Points on a hilly landscape, in no order, each with its height.
From any point a ball rolls to the lowest of the 2 points nearest to it. It stops when none of these is lower. Distance is the straight distance between rows; heights are no part of it.
<23>: [ -5  11  -9   3  -8 -21  -1   0 -24 -20  -7  -3   0   4  17  13 -10  14
   7   3]  (h 27.8)
<688>: [-21 -21  19  14  -4 -19  -5   1  -4 -22   9  16  39   3   7  15  -7   6
 -19   1]  (h 41.2)
<899>: [ 16 -26 -18 -15 -16  17  20 -24 -18 -17  -7  -7  42   4  18  22 -10  -3
 -12  23]  (h 16.1)
<18>: [-18 -17   2   9  -3 -26  -7  37  -5  12   2  12  12  -3 -12   6 -17  13
 -14  20]  (h 37.9)
<98>: [ 28 -21 -38   3  23   1  -8  -6   8   4  21 -15  11   6  12 -14 -38 -10
 -25 -11]  (h 27.2)
<775>: [-18  -1 -16  21  -2   0   4 -15  -2  13   4  18 -19  -8  -4 -19 -29  -6
 -34 -21]  (h 22.9)
<480>: [ 15  32  -8 -18  -3   5  -4  24  23  25 -10   0  -8   0   4 -11  -7   4
  14  26]  (h 30.3)
<597>: [  9  10  -8  13 -37 -18   7  -7 -10  -2 -20  11  20   6  13  24  28   6
  27  32]  (h 58.0)
<692>: [-20  -5   8  11 -28  39   2   7 -11  21 -15  10 -16  13   2  15 -14 -11
  -5  12]  (h 49.5)
<852>: [ 11 -20 -19   2   9  -7   4  -1  -1   5  11 -22   4  -3   3   7 -18   2
 -14  -7]  (h 26.7)
<407>: [ 14   3  10  14   5   5 -21  24   7  19 -16   3 -21  -1  -4 -28 -19  10
   9 -15]  (h 5.4)
<869>: [ 17   5   1 -12 -10  12 -16   1 -25 -45  10  -7  27   5  29  30  12  -5
  10   0]  (h 23.8)
<810>: [ 17 -20  -7  21  33 -14 -12  18  40  16 -12   2  -1  -6 -25 -18  14   9
 -26 -17]  (h 26.1)
<686>: [-10 -39  10  -7 -24  -6 -12   0   3  -9  -9   7  11   5  16 -28  -6 -20
 -32   8]  (h 35.7)
<917>: [  1   8  -5  18  20   7 -10  10  -7   8  -4   2 -27  -7 -11 -27 -33  13
 -15 -23]  (h 16.4)
<220>: [ 20 -25   0  10  -5 -11  -5  11  11   7  -1 -13   2  11  23  -5 -14  -1
  -4   4]  (h 30.6)
<222>: [  1  21   2 -13  37 -24  -8  10 -14 -27  16  -6 -11  -9 -12  -3  -9   8
  28 -20]  (h 38.7)
<55>: [-38  -7  26 -20  -5  35  -8   0  -1 -10  -9   2 -10  -3 -22 -24  17 -18
  -6 -15]  (h 27.7)
<135>: [-28  20  -2  -3   5   9   0 -11 -22 -17   3  14  -8 -10  -4 -24 -12  -6
 -27 -21]  (h 27.1)
<856>: [ -7  -7  -2 -21  11  13   2 -13 -13 -12  -2 -18  -1  -2  23 -27   3 -16
   2 -11]  (h 21.1)
<937>: [ 10 -18  -6  12  30 -10 -13   1  16  -6  -4  -4 -19 -15 -27 -24   3  -2
 -23 -29]  (h 32.0)
<622>: [  8  -5  -6   7 -22 -15  14 -17 -21 -20  -6   5  34   1  23  24  -6  10
  -1   9]  (h 22.8)
<904>: [-11  15  29  11  -2   0  13  29   0  28 -27  36 -21 -13 -18 -12  -3  32
  24   0]  (h 67.1)
<133>: [-27   4  -5 -21  21 -13  -4  14 -15 -14  12  -2   4  -8 -39   1 -14  20
 -22   1]  (h 32.3)
<883>: [ -2 -14 -14   6  25 -12 -13  -7  22  -6  -4  -2  -3  -9   7 -53 -10 -14
 -18 -26]  (h 26.2)
<758>: [ -1  -3  23  12  14 -28 -23  15  25  -1   4  10  21   2   4  -6   2   6
   0  -2]  (h 25.1)
<939>: [-38  17 -11 -23  16  10   0   2   4 -14  18  12   4  -8 -27 -21 -16  -4
 -25  -5]  (h 29.9)
<255>: [-22   2  17   0   1  11   3  -7   3   7  14   4 -11   5 -17  14   5   2
 -16  -9]  (h 34.5)
<45>: [ -5   0  -9 -15 -21  39   1   2 -11   3   2  -8   0  11  16  10  -6 -15
   4  10]  (h 51.1)
<254>: [-22  33  17  -8   8   8   6  10   0  13 -10  13   2  -2  -4  -5 -17  14
   8   8]  (h 18.8)
<402>: [-37  -6  -8  32 -15  -7  23   5 -12  25  -5  19  -5   7   0  26   8  -1
  -3  22]  (h 45.8)
<1019>: [-33  -2 -17  19 -15 -14  12   9 -20  -1 -13  23  20   0   2  47  16   2
   3  23]  (h 46.6)
<632>: [  8   0   4  10  35 -28 -17  29  42   8 -11   5   8  -1 -22  -4   9  14
  -1   0]  (h 15.8)
<392>: [-15 -40  14  12 -26   1  -2  -3  -5  -9 -12  11  41   9  21   4  -2  -6
 -29  10]  (h 38.6)
<405>: [  4 -12  15  39   8 -25   0 -16  10  20  -9   1 -19  -9  -3  -8   6   9
  -3 -23]  (h 36.6)
<435>: [  2  31   4   1 -23 -31   4  10  -4   0 -18  29  -2   3  10  18  21   4
  28  25]  (h 59.3)
<174>: [ -7  21   0  34 -28  -3  13 -23 -11  23   1  20  -3   2  27  39  11  -9
   4   4]  (h 42.7)
<591>: [-10 -28  10  28 -22  10  -2 -28 -10  -5  17   8   9   9  10  13   8 -10
 -25 -18]  (h 23.1)
<876>: [-24 -19  -7 -21 -23  28  -4 -11 -19 -28 -24  -6  20  -6  -8 -12  26 -28
 -14 -11]  (h 35.4)
<968>: [-15  16  21   9  -8  -6   6  -6  11   8  18   3   4   3  -8  38  15   7
   2   9]  (h 37.5)
<584>: [-29  -1  31   7 -18  21  -2   6 -11   0   0  13 -17  -1 -23  -9  10  -1
 -19 -19]  (h 31.5)
<103>: [  3  10   1 -19  -1 -13   8  18  33  13   1 -10  13   5   6   6   9   7
  11  31]  (h 34.1)
<786>: [ 16  26   3 -16 -21  11 -13   5 -25 -40   9   5  21  -3   3  51  28   2
  13  13]  (h 30.0)
<654>: [  9 -32  14  19  -4 -15   4 -25  13   7  -4  -2 -10   3   4 -28  -1 -15
  -4 -26]  (h 39.9)
<974>: [-33  -1  13  21 -13 -31  -4  -2 -10 -13  -9  21  28   9  -7  37   2   5
   9   7]  (h 44.0)
<881>: [  9  49  -9  -9 -32   7 -12  -9 -19 -24  -1  20   4  -3 -10  46  24   7
  26   7]  (h 36.5)
<641>: [ -8  28  -5   8   6 -17   8   7  11  33  -4  12  -6   0  11 -16 -25  15
  15  15]  (h 24.6)
<811>: [ 33   4 -17  -1 -42  -8   5 -11 -30 -10  -5   6   0  -2   8  34  29   9
  14  11]  (h 56.2)
<397>: [ -8  -2  -3  -7  15 -22  -6  32   0  -1   1  -5  -7  -6 -29   2 -13  18
  -3  14]  (h 34.9)
<525>: [ 11  23  12  -4   1  -5  14  13   9  36 -12  17 -22 -18 -23  -7   9  34
  30  13]  (h 66.0)
<589>: [ 32  29   3  -6 -13 -35  -2  -5  18   6  16   4   9  16  19   7  14  -3
  22  12]  (h 61.8)
<203>: [-22 -22 -10 -22   9  -6  -1  10 -22 -26   6 -11   0 -11 -34 -21   5   4
  -9  -3]  (h 29.2)
<713>: [-13   4  31 -19  12  -9 -11   7  -8 -41  -1 -12  15  -1  12 -13  18  -3
  21  -8]  (h 42.4)
<924>: [  8  33  -4 -14  -5  -2   5   1 -18  -9 -11  -6 -22  -4   7  -3   0  11
  29   4]  (h 32.1)
<112>: [  7   4  26  27   8 -29 -14  10  20  22   5  15  -9  -2  12   4   1  11
  13  -1]  (h 31.0)
<731>: [-19   0   6  15 -15  11  21   4   1  36  -8   9 -19   2  -3   7  13   1
   8  21]  (h 47.6)
<382>: [ 21  29  -5 -21  26 -20  -4  -1  -4  -6  -3 -18 -22  -7   3 -18  -4   5
  20  -2]  (h 35.6)
<592>: [ 28   6 -11  -1  45  20  -5   4  41  20 -10 -10 -13   4  -8 -17  -2   4
  -4 -13]  (h 27.9)
<661>: [ 24 -18 -25 -22  -6  -1  14  -8 -14  -6  10 -26  14   3  15  13 -15   4
  -4  17]  (h 22.1)
<502>: [ -5 -21   0  18  -6  19  18 -25  -2  24 -19  12 -32  -7  -8 -22 -28  -4
 -13 -17]  (h 28.0)
<615>: [-32  20  22 -26  17  24  -6  13   8  -4  -7  -7   1  -1  -7 -12   4  -8
   6  -3]  (h 23.6)
<919>: [ 32 -30 -22   2  23  31  -3 -17  12   8   6 -17 -17   8 -13 -23 -22 -23
  -1 -18]  (h 37.6)
<933>: [ -1 -47   0  42 -17  -2   7 -12 -15  20   5  11   3   3  24  28  -6  -6
 -17   1]  (h 13.8)
<787>: [ -6 -13 -10  13 -13  17  25 -38  -6  22  -4 -14 -18   4 -12   5  -9  -3
   0  -5]  (h 27.0)
<510>: [  5  15 -14  -9  41  15 -13  14  30  14   8 -17  11   1  -7 -13  -8   1
 -12  -1]  (h 28.7)
<200>: [ 15  22  18 -14  18  16 -11   9  -9 -14  26 -22  -9   8   5  -5  14  -4
  25  -9]  (h 46.1)
<500>: [ 32  28 -25 -14 -42  11  13 -20 -18   0   1  -9  -2  14  14  31  17  -5
  17  13]  (h 54.4)
<244>: [ 20  38  -3  -8  -8 -42  -5   6  14   8   6  23  -3  -3  -2   7  10  13
  21  21]  (h 60.6)
<674>: [-34  -1 -28  -3  -7  19  10 -18 -20 -23   3  11   9  -8   2 -17 -20 -20
 -34  -8]  (h 29.5)
<886>: [ 35  10   0  15  27  12 -17  32  30  25 -12   0 -21  -2 -11 -16   2  19
   9  -3]  (h 19.8)
<511>: [  7 -24   3 -12 -10   3   7 -21 -20 -27 -24 -21  19  11  30  -8  11 -11
  12  -1]  (h 15.6)
<988>: [-14 -13  16  34 -13 -35  -4  37 -12   7 -11  21  -6  -6  -1  11  -2   6
  15  16]  (h 41.3)
<752>: [-18   6  -9 -29  33   4   5 -16   8 -13  27  -9  14  -4   0 -12  -6  -4
 -20   2]  (h 32.6)
<766>: [  9 -26 -20  11  13  -6  -6 -13  30   9  -5   1  12   7  16 -33 -28 -27
 -23 -15]  (h 19.9)
<757>: [-13  50   9 -16 -14   6   1  12  -7 -19  -3  10  -4   0 -17  42  11  12
  25   8]  (h 41.0)
<281>: [ 24  18  -1   6   7 -12  12   1  27  38  -2  -9 -18 -14 -18   7   5  25
  19   7]  (h 64.9)
<337>: [ -1 -27  -7  38 -11   8  23 -24  -2  37   6   7 -13   8   2  14 -12 -11
  -9   8]  (h 21.8)
<824>: [  2   4  -3 -10  22  11 -19  33   5  -9  29 -13  10  10   5   0 -14  -1
 -12   2]  (h 23.5)
<282>: [-20  26   6  12  -5   6  17 -31   6  13   5  11   3  -1  19  27  16   2
   3  -1]  (h 40.2)
<778>: [-21 -34 -12 -26 -14  10   3 -14 -16 -24  -3   3  15   2   1 -22   1 -26
 -29  -3]  (h 32.4)
<818>: [50 12  8 -2  2 -7 -3  2 28  8 22 -6  5  3 14  5 12 -1 12  3]  (h 62.8)
<169>: [ 43 -19 -35  -8  25  24  -8   4   9   3  16 -33  -9   4  12 -20 -17  -9
   5  -5]  (h 33.1)
<476>: [  5 -41  -8   0 -27  10  17 -23 -26  -9 -22 -15  21   0   7  12   1 -15
  -9   1]  (h 7.3)
<976>: [-22 -11  -1 -26  22  -5  -4 -15 -16 -29   0  -5  -6 -16 -12 -39  13  -9
  -1 -17]  (h 25.6)
<172>: [ -1  22  29 -13 -12   6 -14   5  -8 -32  -2 -13  -1  13   9   8  30   0
  32  -3]  (h 44.1)
<124>: [ 27  18 -12 -16 -28  33  -4  -1 -12   5   8 -14 -17  18   8  15   2  -6
  24  11]  (h 52.7)
<264>: [ 20   3  14 -18  27  19 -11  -9  16  -9  28 -24   4   1  14  -4  11 -13
   8 -18]  (h 47.7)
<370>: [ 38   0  -8   1  16 -13  15 -11  33  27   5 -13  -7  -3  -8   7  16   2
  13  -4]  (h 63.8)
<143>: [-13   3  12 -10  22 -16  -2   0   2 -40  17 -14   6  -3 -13   2   4  -5
  10 -11]  (h 40.9)
<379>: [  9 -20   4  -2   7  30  17 -10  13  22 -14  -6 -40 -12 -22 -37  -9  -8
  -9 -17]  (h 32.2)
<853>: [  5 -30   2 -17  -1  24   6   5   5  16  -6 -26 -21  -6 -25 -20   6   1
 -12  -9]  (h 35.3)
<409>: [  6   0   4 -20   3  10 -11  19 -16 -30  27 -11  26   1  11  13   4   1
   1  10]  (h 18.0)

Call two points neighbours if one is among the 2 nearest of the other. Go from one point of each pair to the other, from neighbour to neighbour, staying as low as possible. Name the highest point that can't be avoided.
<766> and <476> -> <98>
<254> and <778> -> <876>
<933> and <407> -> <502>
<933> and <409> -> <510>

Where does a ball stop that starts at each point below?
<397> -> <476>
<370> -> <402>
<811> -> <402>
<174> -> <254>
<222> -> <476>
